Each scene shows the same named points in several views. A view is turned or mirrored, shifted and resized as a whole, has a little noise and may leave points out.

Scene 1
View 1
K_403: [ 0.37 -0.69  0.33 -0.64  0.06  0.53 -0.02 -0.08 -0.37  0.84 -0.83 -0.14
  0.19  0.45  0.88  0.09 -0.37  0.13 -1.17 -0.73 -0.54  0.19 -0.01 -0.40
  0.65 -0.27]
K_332: [-0.17 -0.88 -0.70 -0.67  0.05 -0.53 -0.15 -0.35  0.73  0.80  0.51 -0.76
  2.25 -0.43 -0.97 -0.82 -0.81  0.84  0.03 -1.21  0.00 -1.51 -1.13  0.38
  0.50 -0.15]
K_745: [-0.60 -1.41 -0.93 -0.59 -0.11 -0.04  0.07 -0.44  0.32  1.35  0.58 -0.84
  1.88 -0.73 -0.44 -0.57 -0.63  0.98 -0.01 -1.10  0.00 -1.05 -1.40  0.10
  0.72 -0.16]
K_72: [ 0.54 -1.55  0.03 -0.18  0.75 -0.73 -0.37 -1.67  1.19  0.54  0.35 -0.35
  3.33 -1.23 -0.25 -0.38 -1.23  0.98 -0.68 -0.73  0.30 -2.08 -0.99  0.69
  0.55  0.03]
K_903: [ 0.07  0.51 -0.22 -1.08  0.49  0.04 -0.21 -0.52  0.31  0.68 -0.65 -0.16
  0.81  0.09  0.05 -0.06 -0.43  0.25 -0.85 -0.41 -0.95 -0.74 -0.98  0.65
 -0.08 -0.47]
K_390: [ 0.11 -0.27 -0.51 -0.73  0.88  0.08 -0.26 -1.08  0.53  1.33 -0.35 -0.11
  1.92 -0.58  0.52 -0.13 -0.35  0.49 -0.58 -0.10 -0.47 -0.77 -1.05  0.60
  0.12 -0.33]
K_892: [ 0.45 -1.90 -0.09  0.05  0.39 -1.03 -0.14 -0.96  0.46  1.10 -0.06 -0.20
  2.32 -0.18  0.08 -0.51 -0.57  0.36 -0.16 -0.80  1.02 -1.45  0.12  0.48
  1.17  0.44]
K_482: [-0.11 -1.03 -0.53 -0.65  0.52  0.64 -0.17 -0.96  0.50  1.29  0.12 -0.53
  2.20 -1.07  0.46 -0.17 -0.66  1.03 -0.69 -0.59 -0.57 -0.60 -1.36 -0.07
  0.32 -0.41]
K_199: [ 0.65 -0.87 -0.25 -0.33  0.66 -0.11 -0.29 -0.45  0.35  1.39 -0.60 -0.15
  1.77  0.44  0.71 -0.53 -0.17  0.01 -0.25 -0.47  0.26 -0.18  0.52 -0.28
  0.56  0.13]
K_855: [ 0.32 -0.66 -0.32 -0.66  0.50 -0.06  0.18  0.20 -0.77  1.28 -0.41  0.40
  0.94  0.49  0.89 -0.03  0.50  0.57 -0.53  0.13 -0.11  0.06 -0.20  1.00
  1.22  0.06]
K_312: [-0.15 -1.17 -0.12 -0.52  0.22  0.19  0.15 -0.59 -0.49  1.44 -0.56  0.09
  0.67 -0.20  1.08  0.26 -0.09  0.37 -0.85 -0.27 -0.12 -0.19 -0.58  0.41
  0.95 -0.11]
K_952: [-0.75 -1.29 -1.35 -0.36  0.51 -0.43  0.15 -0.93  0.02  2.54  0.07 -0.15
  1.84 -0.74  0.49 -0.31  0.34  0.48  0.46 -0.07  0.56 -0.75 -1.12  1.00
  0.90  0.13]
K_842: [-1.63 -1.82 -0.81 -0.53 -0.44  0.09  0.31 -1.47 -0.20  2.21 -0.07 -0.68
  0.46 -1.44  0.46  0.34 -0.67  0.39 -0.44 -0.94  0.08 -1.08 -2.01  0.22
  0.76 -0.23]
K_833: [-0.69 -1.01 -0.89 -0.74  0.18  1.15  0.21 -0.32 -0.56  2.33 -0.44 -0.31
  0.62 -0.41  1.35  0.08  0.20  0.48 -0.45 -0.25 -0.53  0.74 -1.00 -0.44
  0.64 -0.33]
K_499: [ 0.61 -1.81 -0.16 -0.08  0.40 -0.66  0.17  0.10 -0.55  1.38 -0.17  0.33
  1.72  0.61  0.78 -0.41  0.34  0.52 -0.11 -0.22  0.91 -0.26  0.67  0.73
  1.77  0.54]
K_761: [ 0.18 -1.01 -0.36 -0.45  0.47 -0.05  0.00 -0.36 -0.14  1.52 -0.36 -0.02
  1.38  0.10  0.73 -0.21  0.04  0.42 -0.37 -0.28  0.09 -0.22 -0.18  0.33
  0.91  0.06]
K_917: [-0.27  0.04 -0.78 -0.84  0.77  0.76 -0.15 -0.93  0.05  2.15 -0.98 -0.17
  0.71 -0.19  1.27  0.03  0.11 -0.06 -0.49  0.05 -0.70  0.37 -0.71 -0.15
 -0.13 -0.40]
K_697: [-1.14 -1.32 -0.96 -0.49 -0.20 -0.15  0.39 -0.61 -0.69  2.53 -0.58 -0.24
 -0.01 -0.17  0.85  0.10  0.31 -0.14  0.05 -0.43  0.40 -0.23 -0.74  0.35
  1.05  0.07]
K_361: [-1.15 -2.23 -1.31 -0.24 -0.67 -0.40  0.39 -0.01 -0.21  2.28  0.46 -0.90
  1.21 -0.19 -0.35 -0.78 -0.15  0.46  0.78 -1.38  0.98 -0.67 -0.62 -0.28
  1.41  0.30]
View 2
K_312: [-1.43  0.36 -0.97 -0.83 -1.22 -0.82 -0.66 -0.16  0.19 -0.18  0.69  0.33
 -0.74 -0.42  0.36  1.28 -0.01  0.07  0.15 -0.01 -0.36 -0.14 -1.15  0.61
  0.66  1.49]
K_952: [-1.48 -0.01 -0.50  0.21 -1.29 -0.03  0.54  0.37 -0.09  1.15  0.51 -0.53
 -1.36 -1.31  0.42  1.62  0.01 -0.66  0.76 -0.39 -0.01  0.52 -1.21  2.15
 -0.04  1.40]
K_72: [-0.89 -0.48 -1.02  1.44 -0.06 -0.10  0.03  1.16 -0.38  1.15  0.49  0.27
 -0.12 -1.07  1.13  2.18  0.71  0.76  0.63  0.33  0.87  2.56 -1.98  1.44
  1.86  1.06]
K_745: [-0.13 -0.35 -1.60  0.12 -0.93 -0.28  0.72  0.97 -0.37  1.33  0.60 -0.35
 -0.47 -1.32  0.55  0.98  0.13 -0.35  0.77  0.11  0.26  0.95 -1.26  0.83
  0.90  2.11]
K_842: [-1.32 -0.17 -1.70 -0.32 -1.85 -0.34  0.85 -0.15  0.34  1.14  1.13 -0.80
 -1.22 -0.36  0.04  1.46 -0.36 -1.28  0.21 -0.14  0.41  0.59 -1.66  0.67
  1.32  1.63]
K_482: [-0.42  0.24 -1.47 -0.02 -1.00 -0.82 -0.12  0.72 -0.55  1.11  0.84  0.61
 -0.68 -1.01  0.88  1.43  0.01 -0.26  0.80 -0.21 -0.36  1.05 -2.18  0.82
  1.30  1.33]
K_390: [-1.32  0.68 -0.94 -0.05 -0.98 -0.45 -0.07  0.24 -0.66  0.69  0.53  0.86
 -0.46 -1.31  0.92  1.44 -0.05  0.02  0.86 -0.29 -0.16  0.94 -1.52  0.92
  0.97  0.49]
K_917: [-1.49  1.17 -1.17 -0.74 -2.04 -0.96 -0.45 -0.27 -0.74  0.02  0.64  1.13
 -0.92 -1.00  0.04  0.68 -0.35 -0.49  0.92 -0.68 -1.13 -0.27 -1.37  0.65
  0.69  0.40]
K_855: [-1.30  0.60 -0.31 -1.12 -0.68 -0.69 -0.84  0.05  0.01 -0.40  0.29  0.64
 -0.44 -1.08  0.84  1.26  0.03  0.65  0.31  0.07 -0.49 -0.63 -0.45  0.93
 -0.27  1.57]
K_199: [-1.12  0.13 -0.86  0.36 -1.10 -0.53 -1.03  0.66 -0.63 -0.59  0.12  0.91
 -0.27 -1.02 -0.18  0.64  0.79  0.84  0.88 -0.01 -0.58  0.32 -0.75  1.24
  0.64  1.18]
K_761: [-1.16  0.25 -0.75 -0.32 -0.96 -0.63 -0.67  0.39 -0.19 -0.17  0.37  0.49
 -0.59 -0.91  0.26  1.05  0.29  0.40  0.53 -0.05 -0.41 -0.03 -0.85  1.12
  0.35  1.48]
K_361: [-0.35 -0.99 -1.47  0.10 -1.40 -0.04  0.72  1.04  0.13  0.65  0.44 -1.30
 -0.96 -1.02 -0.63  0.35  0.53 -0.61  0.63  0.19  0.19 -0.06 -0.30  1.43
  0.07  3.02]
K_697: [-1.69  0.14 -1.09 -0.77 -1.96 -0.36  0.18 -0.32  0.37 -0.04  0.62 -0.64
 -1.18 -0.55 -0.55  0.77 -0.13 -0.80  0.27 -0.16 -0.12 -0.72 -0.46  1.03
  0.08  1.79]
K_833: [-0.82  0.60 -1.38 -1.19 -1.95 -1.20 -0.46  0.05 -0.19  0.27  0.88  0.41
 -1.36 -0.60 -0.01  0.71 -0.38 -0.84  0.61 -0.54 -1.22 -0.77 -1.62  0.69
  0.37  1.73]
K_332: [-0.16 -0.28 -1.44  0.48 -0.50  0.06  0.78  1.18 -0.71  1.16  0.27 -0.05
  0.14 -1.72  0.85  0.97  0.37  0.27  1.01  0.28  0.67  1.40 -0.83  0.78
  1.06  1.66]
View 3
K_833: [ 0.41 -1.21 -1.46 -1.23  0.08 -2.81 -0.14  0.94 -1.40  0.70 -0.67  1.07
  1.78  1.51  0.86  0.11  0.31 -0.06 -0.46 -3.16 -0.69 -2.90  1.93 -0.29
 -1.48 -0.39]
K_903: [ 1.01 -0.78 -0.97 -1.35 -0.41 -1.60  0.35 -0.70  0.57  1.70  0.75 -0.56
  1.05  0.40 -1.09 -1.05 -1.52 -0.36 -1.05 -1.16 -1.13  0.24  0.35  0.37
 -1.85 -1.37]
K_72: [-1.44 -0.10  1.78 -0.65 -3.37 -1.24 -0.86 -1.49 -0.28  3.52  2.14 -3.03
  1.24  0.98  0.65 -1.99 -0.64  2.98 -2.40 -1.85 -0.16  0.83  0.61 -0.14
 -3.53  0.36]
K_745: [-1.32 -0.50  0.15 -1.09 -1.45 -0.72 -0.55 -2.10 -1.60  1.99  0.71 -1.07
  1.12  1.37  0.62 -0.52  0.96  1.57 -1.08 -2.71 -0.30 -0.47  0.53  0.90
 -1.58  0.88]
K_892: [-1.60 -1.05  1.34  0.68 -3.14 -1.48 -0.54 -0.31 -0.51  3.77  0.72 -1.97
  0.90  1.39  0.31 -1.48 -0.78  1.67  0.34 -1.47  1.03 -0.67  0.58  0.03
 -3.02  1.33]
K_482: [-0.34 -0.27 -0.02 -1.37 -1.17 -2.10 -0.74 -0.82 -0.95  1.77  0.90 -0.85
  1.62  1.19  0.82 -0.82 -0.02  1.74 -2.46 -2.87 -1.05 -0.68  1.48  0.07
 -2.47 -0.40]
K_917: [ 0.72 -0.94 -1.07 -1.27  0.22 -2.60 -0.02  1.81 -0.15  0.71  0.25  0.72
  1.46  0.29 -0.27 -0.61 -0.72 -0.16 -0.76 -2.15 -1.27 -2.52  1.02  0.09
 -2.41 -1.46]
K_952: [-0.92 -0.57  1.37 -1.84 -1.99 -1.67 -0.02  0.46 -0.95  1.68  1.01 -0.87
  0.99  0.51  0.22  0.40  1.23  1.41  0.39 -3.07  0.47 -2.66  0.03 -0.72
 -1.58  0.77]
K_499: [-0.42 -1.46  1.11  1.47 -2.30 -2.95 -0.31  0.23 -0.07  3.72 -0.71 -0.51
  0.78  2.20 -0.30  0.04 -0.87  0.55  1.81 -1.92  1.60 -1.55  1.32 -1.04
 -1.76  1.35]
K_390: [ 0.18 -0.38  0.40 -1.46 -1.17 -2.14 -0.20  0.15  0.15  1.80  1.33 -0.95
  1.17  0.35 -0.35 -0.82 -0.73  1.08 -1.50 -2.12 -0.81 -0.75  0.60 -0.28
 -2.54 -0.88]
K_199: [-0.63 -0.96  0.27  1.42 -0.87 -2.55 -0.65  0.98 -0.07  2.93 -0.02 -0.29
  0.91  1.10 -0.45 -1.09 -1.29  0.67  0.10 -1.70  0.10 -1.42  1.12  0.57
 -3.02  0.24]
K_855: [ 0.96 -1.26  0.09 -0.15 -1.21 -3.18  0.22  0.15  0.40  2.48 -0.64  0.11
  0.96  1.74 -0.82  0.48 -1.11 -0.36  1.03 -2.02  0.49 -1.27  1.36 -1.38
 -1.01 -0.19]
K_842: [-0.71 -1.41 -1.06 -3.22 -2.40 -0.37  0.42 -0.40 -2.18  0.62  0.85 -1.00
  2.09  1.07  2.08 -1.22  1.01  0.73 -0.59 -2.31 -0.45 -2.19  0.79 -0.07
 -1.93  0.34]
K_761: [-0.01 -1.09  0.08  0.04 -1.29 -2.56 -0.29  0.41 -0.27  2.41 -0.10 -0.27
  1.13  1.40 -0.07 -0.43 -0.73  0.44  0.29 -2.07  0.24 -1.57  1.20 -0.34
 -2.05  0.09]
K_332: [-1.33 -0.24  0.63 -0.50 -1.57 -0.51 -0.61 -2.53 -0.93  2.68  1.19 -1.65
  0.62  0.95 -0.25 -0.94  0.32  1.63 -1.13 -2.17 -0.25  0.57 -0.05  1.30
 -1.81  0.76]
K_361: [-2.22 -1.25 -0.05 -0.08 -1.61 -0.33 -0.32 -1.17 -2.66  2.08 -0.39 -0.35
  1.01  1.72  1.02 -0.09  1.79  0.93  1.36 -2.85  0.89 -2.34  0.34  1.31
 -1.09  2.47]
K_312: [ 0.58 -1.61 -0.83 -0.95 -1.68 -2.44  0.24  0.45 -0.53  1.88 -0.22 -0.24
  1.74  1.65  0.69 -0.64 -0.84 -0.10  0.12 -1.90 -0.02 -1.67  1.61 -0.92
 -1.83 -0.24]
K_403: [ 0.84 -1.85 -2.03  0.47 -0.48 -2.54  0.01  0.16 -0.30  2.14 -0.94  0.42
  1.68  1.98  0.17 -1.29 -1.92 -0.91 -0.14 -1.20 -0.58 -0.75  2.04  0.29
 -2.12 -0.68]
K_697: [-0.25 -1.80 -1.00 -1.59 -1.50 -1.37  0.57  0.96 -1.54  1.05 -0.43  0.14
  1.46  1.13  0.78 -0.22  0.48 -0.44  1.71 -2.08  0.43 -3.23  0.65 -0.15
 -1.24  0.65]
View 4
K_482: [-0.06  0.44 -1.44  0.59  2.37  2.63 -3.40  1.61 -2.08  0.72  2.71 -0.46
 -2.61 -1.38  0.36 -1.82  1.31  0.92 -0.43  0.52  0.50 -0.51  0.89 -2.32
 -0.42  0.11]
K_403: [ 0.40  1.25 -0.40 -0.77  1.56 -0.38 -6.25 -1.19 -1.06  1.10  0.19 -2.17
 -0.78 -1.92  0.27 -2.44  0.84  0.78 -1.54 -1.62  1.56 -0.53  1.55 -0.93
  0.69 -0.04]
K_952: [ 1.74  0.15  0.50 -0.43  0.32  2.18 -1.62  2.10 -1.22  0.34  1.13 -1.09
 -2.80  1.90  0.83 -1.44  1.28  1.25  0.61  1.36 -0.23 -1.75  0.52 -0.83
 -1.44 -1.34]
K_361: [ 0.94  1.26  0.46  1.85  1.26  1.86 -4.19  2.01  1.39  2.45  0.85 -1.88
 -2.03  1.98  1.26  0.05  0.94  2.81  2.22  0.72 -1.08 -1.39  0.01  0.61
 -0.56 -1.80]
K_499: [ 2.32  0.55  1.53 -1.14  0.87 -1.21 -4.52  0.86 -1.38  0.32 -0.46 -3.88
 -1.79  1.24  1.25 -2.13  0.44  3.19 -1.28  1.87 -0.28  0.12  0.10 -0.57
  0.93 -2.27]
K_332: [ 0.11  1.07 -0.50  2.07  1.74  2.05 -4.00  2.86 -1.32  0.33  1.86 -0.41
 -3.09  0.10  1.81 -0.72  2.62  1.84  1.89  0.57  0.53  1.93  1.00 -1.42
  0.33  0.30]
K_833: [ 0.45  1.23 -0.83 -1.08  0.85  1.88 -4.23 -0.63 -0.64  1.23  1.14 -1.54
 -1.13 -0.90 -0.96 -1.74  0.14  0.28 -1.04 -1.08 -0.08 -3.48  1.00 -1.03
 -1.93 -1.28]
K_903: [ 0.29  1.19 -0.39 -0.50  0.69  1.00 -4.38  0.14 -2.39 -0.60  0.60 -0.40
 -2.05 -1.30  0.82 -2.23  2.65 -0.44 -0.12 -1.83  2.08  0.89  2.38 -1.66
 -0.20  1.34]
K_745: [ 0.00  0.97 -0.65  1.72  1.94  2.70 -3.68  2.36 -0.64  1.22  2.13 -0.69
 -2.43  0.18  1.05 -0.77  2.02  1.91  1.51  0.52 -0.40  0.12  0.81 -1.17
 -0.46  0.12]
K_312: [ 1.06  0.31  0.22 -1.25  1.24  0.83 -3.89 -0.15 -1.16  1.13  0.49 -1.93
 -1.15 -0.34  0.21 -2.65  1.00  1.10 -1.47 -0.38  0.56 -1.33  1.09 -0.81
 -0.03 -0.04]
K_761: [ 1.33  0.81  0.24 -0.67  1.00  0.33 -4.28  0.56 -1.56  0.30  0.56 -2.02
 -2.02 -0.11  0.73 -1.97  0.82  1.33 -0.87  0.33  0.64 -0.56  0.86 -1.17
  0.08 -1.13]
K_697: [ 1.54  0.51  0.84 -0.84  0.26  1.29 -3.19  0.00  0.55  1.97 -0.30 -1.64
 -1.12  1.50  0.54 -1.76  0.75  0.84  0.15 -0.78  0.33 -2.96  0.96  0.63
 -1.03 -0.90]
K_917: [ 0.91  1.10 -0.84 -1.29  0.23  1.19 -3.90 -0.61 -1.85  0.04  0.75 -0.66
 -2.04 -1.10 -0.23 -2.10  0.46 -1.33 -1.11 -1.54  2.17 -2.59  1.60 -1.39
 -1.37 -1.05]
K_892: [ 1.66 -0.12  0.51  1.06  2.12  0.14 -3.50  2.51 -1.47  1.11  0.91 -1.93
 -3.14  0.92  2.54 -1.83  1.07  2.60 -0.06  2.24  1.47  1.30 -0.06 -0.86
  1.94 -1.05]
View 5
K_903: [-0.24  1.00  0.22  0.02 -1.18 -0.26  2.08  0.47 -0.68 -0.21  1.54  0.51
  1.78 -1.86  0.69  0.04 -1.74 -1.02  0.35 -0.51  0.42 -1.31 -0.77  2.07
 -1.95  0.74]
K_833: [-0.57 -0.61  0.05  0.26 -0.32  0.07  0.95  0.23  0.42  0.28  0.35  1.41
 -1.22 -2.00  0.83  1.22 -0.28 -0.63  0.41 -0.42 -0.65  0.32 -0.04  0.40
 -1.30  0.69]
K_482: [ 0.74  0.53  1.31  0.23 -1.24 -0.52  1.63  0.56  0.50  0.19  0.14  1.11
  1.36 -1.03 -0.32  0.54 -0.70 -0.27 -1.13 -0.36  0.37 -0.48  0.33  0.43
 -1.41 -0.21]
K_332: [ 1.89  1.83  0.89 -0.96 -1.71 -0.41  2.69  0.66  0.51 -0.18  1.82  0.43
  1.64 -0.76 -1.70  0.31 -1.15 -1.21 -0.85 -0.07  1.12 -0.19 -0.82  0.69
 -1.03 -0.68]
K_892: [ 2.72  2.00  0.74  0.13 -1.80  0.32  1.80  1.53  1.14 -0.72  1.36 -0.52
  1.35 -1.51 -2.39  0.11 -1.42  0.00  0.52 -1.65 -0.27  0.82 -0.09  0.68
 -0.77 -0.20]
K_697: [ 1.31 -0.71 -1.03  0.26 -0.16  0.56  0.67  0.07  0.45 -0.12  2.00  0.30
 -0.99 -2.05 -0.27  1.08 -0.72 -0.59  1.25 -0.36 -0.48  1.20 -0.53  0.69
 -0.75  0.87]
K_390: [ 0.83  0.56  0.78  0.67 -1.83 -0.32  1.64  0.79  0.17 -0.11  0.75  0.30
  1.73 -1.75  0.38 -0.17 -0.62 -0.27 -0.20 -0.66  0.43 -0.57 -0.19  1.39
 -1.67  0.13]
K_952: [ 2.56 -0.23 -0.15  0.45 -1.85  0.31  1.19  0.61  1.25 -0.15  1.37 -0.04
  0.17 -1.81 -0.21  0.19  0.65 -0.32  0.01 -0.07  0.44  0.98 -0.55  0.57
 -0.31  0.02]
K_842: [ 2.03 -1.23 -0.29  0.50  0.17 -0.23  0.43 -0.58  0.05  0.43  1.58  0.85
  0.90 -0.70 -0.88  1.09 -1.01 -0.13 -0.61  0.45  0.37  0.54  0.30  0.23
 -0.85  0.47]
K_199: [ 0.29  1.74  0.91  0.22 -1.79  0.10  2.10  1.61  0.59 -0.42  0.91 -0.18
  0.13 -2.23 -0.89  0.46 -1.14 -0.29  1.27 -1.98 -0.62  0.62 -0.48  0.98
 -1.93  0.11]
K_361: [ 2.36  0.56 -0.15 -1.12 -0.67  0.32  1.73  0.30  1.28 -0.08  2.33  0.47
 -1.28 -1.06 -2.31  1.52 -0.59 -1.21  0.12  0.06  0.18  1.82 -0.81 -0.43
 -0.26 -0.52]
K_761: [ 0.72  1.11  0.22  0.13 -1.35  0.47  1.58  1.16  0.83 -0.54  0.87  0.38
  0.03 -2.21 -0.32  0.38 -0.91 -0.53  0.90 -1.25 -0.60  0.25 -0.33  1.02
 -0.98  0.45]
K_499: [ 1.74  2.21 -0.09 -0.32 -1.62  1.18  1.65  1.87  1.78 -1.19  0.91  0.04
 -0.49 -2.71 -1.22  0.13 -1.01 -0.51  1.51 -1.95 -1.30  0.69 -0.29  0.89
  0.00  0.55]
K_855: [ 0.46  1.38 -0.47 -0.16 -1.25  1.03  1.54  1.21  0.96 -0.96  0.81  0.72
 -0.20 -2.93  0.59 -0.01 -0.91 -0.91  1.20 -1.20 -0.96 -0.44 -0.45  1.57
 -0.33  1.14]
K_72: [ 2.93  1.93  1.81  0.47 -2.27 -0.54  1.97  1.26  0.82 -0.31  0.60 -0.05
  3.51 -0.60 -2.11 -0.35 -1.34  0.45 -1.29 -0.97  0.76 -0.42  0.45  0.65
 -1.05 -0.65]
K_403: [-1.06  1.28  0.20 -0.14 -0.06  0.23  1.61  0.86 -0.27 -0.39  0.80  1.03
  0.03 -2.18 -0.22  0.95 -2.46 -0.72  1.29 -1.63 -1.20 -0.52 -0.03  1.30
 -1.83  1.03]

Which points are out of place in each view (at most two, in the order of its rows)? Write - if all are in place.
view 1 | K_842
view 2 | K_952
view 3 | -
view 4 | K_499
view 5 | -
